Each row is a point on a tangle of strands that fork, close into loops and nearly touch. The rows are in no order.
In the rows, zero is written as 128.
Two points are linked if the straight distance between their rows is under 110. Some points are linked to none.
(854): [136 170 140 152 114 116 163 111 134 157  79 145 171  84 168 168 104 151
  88  90 116  64 110 141 117 105 131  99  83]
(113): [111 117 141 120 104 139  85  85 103  85 121 187 114 154 178 102 109 113
 103 115 189  90 139 123 108 127 146  95  96]
(275): [113 132 102 138 115 122 131 114  89 148  81 183  99 114 171 179  72 163
 131 136 155  75 108 182 117 124 138  86 130]
(118): [173 120 126 166  84 118 183 130 165 119 165 148 149 149 164 101  94 158
 147 128 159 134  82 103 130 166 140 127  72]
(799): [ 99 130 139 113 139 160  91 122  85 125 118 148 102 118 136 119 127  85
 113 110  72 127 187 128 113  96 108 123 159]
(230): [176 122 130  82 152  71 174 166 156 154 120  48 146 143  55 147 183 132
 166 166  83 162 123  91 168 104 171 220 125]
(752): [130 100 132 119 111 144  78 117  90  93 145 163 103 155 146 104 110 125
 129 128 171 121 118 142  96 130 136 105 130]
(852): [101 167 128 154 114 140 135  99 109 135  83 198 118 106 191 140  97 122
  90  99 152  86 158 123 142 131 137  93  94]
(63): [126 138  97 152 117 120 117 134 145 120 124 126 124 118 141 147 121 171
 131 158 162 145  40 175 133 142 147 120 156]
(893): [112 113 109 129 110 132 102 108  68 135  94 210  73 142 173 135  78 143
 136 145 168  91 130 164 130 135 143 100 135]
(928): [153 121 135 143 105 114 165 104 120 135 128 165 122 123 181 132  77 165
 139 127 171  82 106 142 126 151 145 105  88]
(142): [162  88 174 151 103 148 128 128 146  81 181 133 139 162 138  68 129 106
 142  81 173 106 113 107 105 131 125 113  63]
(57): [118 106 101  98 180 143 154 159 153 132 144  61 126 143  64 122 172 108
 178 151 107 189 163 107 130 152 109 148 155]
(451): [140 131 118 140 109 117 109 136 139 120 145 114 140 115 119 139 115 153
 119 144 142 138  44 151 110 132 130 131 132]
(314): [187  82 181 135 111 107 171 117 111 154 159 151 130 133 159  90  96 143
 162 115 123  91  97 141 110 119 109 131  74]
(674): [117 127 108 171 102 143 119 119 103 119 142 200  92 168 160 108 107 141
 130 129 154 156 176  96 164 177 126 123 121]
(475): [141 101 158  91 166 125 136 151 140 144 139  47 154 121  47 126 165  86
 146 116  84 124 155 133 116  93 100 152 139]
(527): [113 167 120 164 117 130 167 112 116 161  90 187 126 100 185 164  96 148
 106  98 112  97 165 114 158 147 128 107 104]
(140): [ 78 142  99 114 117 127  61 104  89 104  93 166 108 127 146 150 115 135
 103 164 173 117  72 165 101 118 139  93 186]
(289): [ 84 143 129 127  99 125  96  73  98  95  97 194 115 135 184 123 110 108
  88 124 211  64 127 136 102 113 162  75 105]
(35): [ 62 163  80 133  93 123  88  90 119 115  94 157 120 127 143 164 127 139
 101 156 199 107  72 154 117 133 129  80 173]
(27): [101 158  59 172 127 134 136 132 129 139 114 182  93 114 145 160  98 172
 131 168 144 175 116 120 173 180 137 123 172]
(107): [103 105 136 107 163 139 149 157 114 142 137 117 122 139 102 111 145  94
 154 131  63 141 212 133 138 114  76 128 160]
(278): [106 138 123 147 110  95 169  98 155 110 121 171 137 137 177 130 100 150
 109 121 249  55 123 106 141 159 168  83  64]
(868): [ 96 108 118 129 112 162  71 106  63 102 117 202  80 162 153 103 110  92
 111 113 150 125 189 113 129 127 130 105 141]
(885): [155 138 150 159 120 136 174 126 156 140 154 153 155 147 173  76 151 112
 130 105  84 146 187  99 136 142 102 127  96]
(860): [156 125 131  88 156  79 185 163 153 156 140  57 161 140  63 142 177 128
 157 158  55 164 156 101 160 115 127 198 132]
(149): [132 119 158 151 126 151 152 131 134 143 149 147 135 152 154  74 149  88
 134  96  88 143 217 109 134 132  91 113 119]
(733): [114 138 103 159  76 112 155 103 158 104 127 168 127 158 173 137 100 159
 121 135 245  90  94 113 141 165 157  95  88]
(421): [146 158 153  83 141  96 117 146 146 132 118  49 162 105  74 155 172 124
 111 126  92 144 125  82 142 101 159 200 124]
(242): [121 176 122 152 113 142 126 125 141 120 132 137 148 105 152 142 128 129
  87 116 103 149 152  92 137 158 119 130 126]
(798): [ 95 156 109 156 111 152 104 123 115 124 135 163 111 131 145 124 115 132
 110 131 128 160 159  94 144 168 122 127 149]
(415): [149 157 156 111 138 114 128 139 155 142 128  75 174 100 111 135 161 119
 100 113  60 143 155 101 136  99 118 166 124]
(298): [145 141 165 124 142 147 112 132 141 131 132  96 154 105 119 106 159  88
  92  90  65 122 164 132 115  89 106 130 131]
(494): [125 132 102 150 103 105 150 105 117 135  96 167 116 127 170 162  86 172
 131 134 191  67  83 174 115 146 146  85 114]
(735): [103 164 135 154 117 116 160  95 137 125  96 183 127 109 198 130 102 128
  98 100 199  68 153 112 141 136 156  83  70]
(824): [146 164 126 173 101 139 170 129 161 130 153 146 153 134 175 104 131 119
 114 105  98 160 170  85 143 158 120 125  94]
(490): [110 122 121  94 171 128  56 125 100 110 113  99  93 109  95 139 135 122
 127 158 141 142  46 180  98  91 152 128 179]
(688): [156  93 157 152 119 158 142 140 159 101 177 103 159 154 127  71 143  91
 145  84 136 138 155 100  98 137 104 107  98]
(159): [153 173 124 147  96 103 154 127 158 137 122 101 184  88 126 175 125 161
  88 121 103 123  85 110 130 122 131 145 108]
(274): [162  82 184 127 108 133 129 107 122  95 166 155 122 155 160  72 114 113
 139  89 181  82 136 110 114 132 140 101  65]
(279): [147 151 136 135 104 113 118 134 140 119 129  99 157  97 119 157 126 141
  97 133 121 124  70 129 117 122 123 144 121]
(923): [172  91 188 130 120 122 169 117 116 146 151 152 136 153 168  78 114 125
 153 110 106  99 160 140 111 115 100 118  88]
(511): [154 137 133  97 141 102 118 153 149 130 135  54 150 103  70 151 162 131
 124 137 103 147  86 105 135 113 156 193 123]
(687): [161  80 152  98 161 122 129 164 149 147 143  26 155 125  33 134 167  86
 164 118  98 123 113 124 125  88 110 170 132]
(669): [ 92 179  87 114 139 139 108 127 152 105 131  98 139 111 114 151 150 132
 102 153 121 196 124  65 145 162 141 140 148]
(695): [100 162  67 145 127 125 129 138 136 141 115 145 110 106 131 176 120 174
 116 169 128 172 102 115 167 166 142 139 166]
(215): [159 176 135 149 107 104 155 133 155 153  91 121 190  78 137 179 131 152
  74  94  83  95 105 117 135 107 139 130  94]
(655): [117  93 117 147 110 148  82 110  79 103 125 209  87 181 157  97 105 129
 123 124 169 135 191 113 148 153 131 115 120]
(779): [131 130 169 116 135 146 115 119  92 137 109 127 141 116 129 110 132  85
 115 100  49 103 182 156 114  74 102 126 127]
(716): [126  58 120 119 150 167 136 162 124 121 155  98 127 156  76  98 137  97
 180 128 140 149 181 148 109 148  92 107 166]
(210): [ 82 157 125 138  86 114 125  83 119 115  85 157 138 112 172 156 114 114
  85 116 199  57  92 156  94 114 138  73 107]
(472): [ 90 132 109 108 144 137  48 114  97  91 111 135 100 127 116 126 127 124
 121 156 165 137  62 172 100 108 139 102 184]
(571): [165  99 127  92 181  91 148 158 135 164 136  72 111 133  80 133 155 147
 180 173  73 158 112 166 155 112 132 194 155]
(910): [131 152 125 146 115 124 177 131 124 167 104 169 140  82 165 164 105 155
 105 111  65 117 163 124 155 129 115 131 119]
(604): [ 83 178  76 116 143 124 106 130 153 116 113 111 118 100 114 163 148 156
 107 169 127 186  92  96 155 162 151 149 169]
(119): [108 152  86 170 108 117 122 125 156 120 123 153 127 132 153 156 119 180
 126 167 195 146  57 157 140 159 142  98 163]
(20): [115 112 142 137 146 152 141 146 126 141 141 134 128 147 121  94 149  87
 146 110  78 154 222 122 127 136  79 117 147]
(329): [123 119 118  77 182 117 171 160 160 143 131  57 140 142  63 129 187 109
 165 147  67 178 182  96 149 130 122 172 135]
(901): [148 111 164 133 111 120 133  97 141  98 159 173 115 165 184  80 105 140
 114 111 219  78 153  94 143 155 163 113  55]
(46): [107 161 139 114 114 122  87 114 116 114 110 124 144  94 138 168 126 123
  83 119 119 105  87 154 105 110 131 119 141]
(347): [121  85 117 128 159 164  92 141 120 105 158  95 107 150  93 100 133 120
 168 135 147 165 130 146 104 145 116 119 167]
(379): [ 82 155  96  98 173 161  89 130 137 108 130  83 104 115  87 131 170 116
 122 127 115 191 142  77 137 155 132 156 157]
(75): [106 147 143  90 138 122 128 139 109 164 108 124 115 102 109 153 128 143
 112 135  22 124 177 132 158  94 121 174 153]
(456): [ 72 171  88 143  80 111 121  98 146 122  98 136 150 115 150 175 129 138
  88 141 191  88  67 142  99 129 133  85 148]
(79): [144  82 135 148 126 165 141 143 139 109 170 116 141 176 105  76 138 100
 168 113 147 154 179 105 114 157 100 105 139]
(842): [156  95 134 103 157 116 107 163 157 135 158  39 137 122  43 133 164 113
 160 132 119 149  69 135 121 108 140 174 133]
(665): [119 159 135 129 107 124 121 112 106 140  83 150 136  83 163 164  94 136
  82 106 104  67 123 159 104  94 131 113 119]
(880): [176 109 116  89 173  88 164 167 168 153 130  52 120 138  69 143 179 144
 174 161 100 181  89 132 163 103 180 212 136]
(543): [ 94 118 127 122 133 170  74 119  75 109 112 172  85 136 132 110 114  82
 121 112 105 140 187 121 117 115 115 108 166]
(843): [124 116 154  76 169 119 141 149 127 148 128  75 138 130  75 126 168  89
 138 122  45 132 201 142 144  83  91 152 152]
(15): [170  75 177 112 133 117 134 141 108 151 151  96 146 140  84 102 120  97
 155 119  75 105 129 162  89  70  82 133 130]
(259): [155  89 133 135 137 151 148 173 171 111 179  51 163 140  61 101 150  91
 166 112 124 162 112 108 110 141 103 136 129]
(454): [132  87 127  74 194 136  98 141 110 142 115  64  88 117  60 124 149 114
 170 153 112 145  94 173 111  89 140 163 161]
(420): [172  93 164 125 107 102 165 113 114 149 134 170 120 127 175 103  76 158
 152 116 168  73  99 141 116 133 137 115  68]
(213): [114 148 126 118 125 126 144 139 102 164 114 152 113 104 137 152 116 134
 119 130  41 132 179 134 154 119 109 154 153]
(633): [142 159 135 128 127 126 145 140 156 127 140  96 163 110 125 136 145 127
 101 122  67 165 151  92 145 134 123 160 127]
(66): [103 125 101 111 169 170 123 143 153 108 146  67 127 137  70 120 162 103
 147 137 124 188 166  82 124 154 110 142 154]
(656): [ 95 139  75 177 114 138 115 125 108 138 107 207  85 142 151 154  94 182
 133 164 184 157 121 143 172 167 131 109 157]
(375): [127 117 121  84 191 131  61 134 120 118 111  73  89 118  64 147 161 118
 143 142 150 147  42 175 114  87 160 157 163]
(883): [120 141  81 184  94 121 154 120 162 106 132 175 127 162 157 135 110 180
 132 168 226 146  74 129 149 174 160  94 124]
(44): [190  91 159 151 109 111 138 150 130 150 181 105 144 133 107 112 113 135
 157 120 115 128  51 148 111 118 107 144 110]
(825): [137 108 117  89 181 124 116 147 119 145 138  83  94 125  86 129 144 139
 165 167  85 163 119 164 132 124 130 166 174]
(933): [162 120 193 126 130 126 167 112 115 162 129 160 135 138 181  77 110 115
 142 102  81  80 178 148 119  88  96 121  86]
(741): [148  94 134 131 122 150  84 136 121  96 165 121 112 151 115  99 128 126
 148 125 158 137 103 155  89 140 119 112 140]

How many points has the smallest loop of links through each point below? Write - if it is on no loop.
(779) -> 11
(210) -> -
(279) -> 6
(687) -> 14
(278) -> -
(420) -> -

A piece is all that can be reached along the links. How many separate loops has the piece of each point below (a circle has one, a figure eight two, a Y none), and how many tips (points with one link)?
(604) -> loops 0, tips 2
(511) -> loops 2, tips 0
(665) -> loops 1, tips 1
(923) -> loops 0, tips 2

A fork is a point with three links, a tip a point with one. Leave the first point through the second and follow the links. Name the first fork or tip that comes.
(379); (669) -> (656)
(799); (543) -> (242)
(883); (733) -> (75)
(213); (910) -> (279)
(885); (149) -> (415)
(456); (210) -> (901)
(893); (275) -> (933)
(933); (923) -> (893)
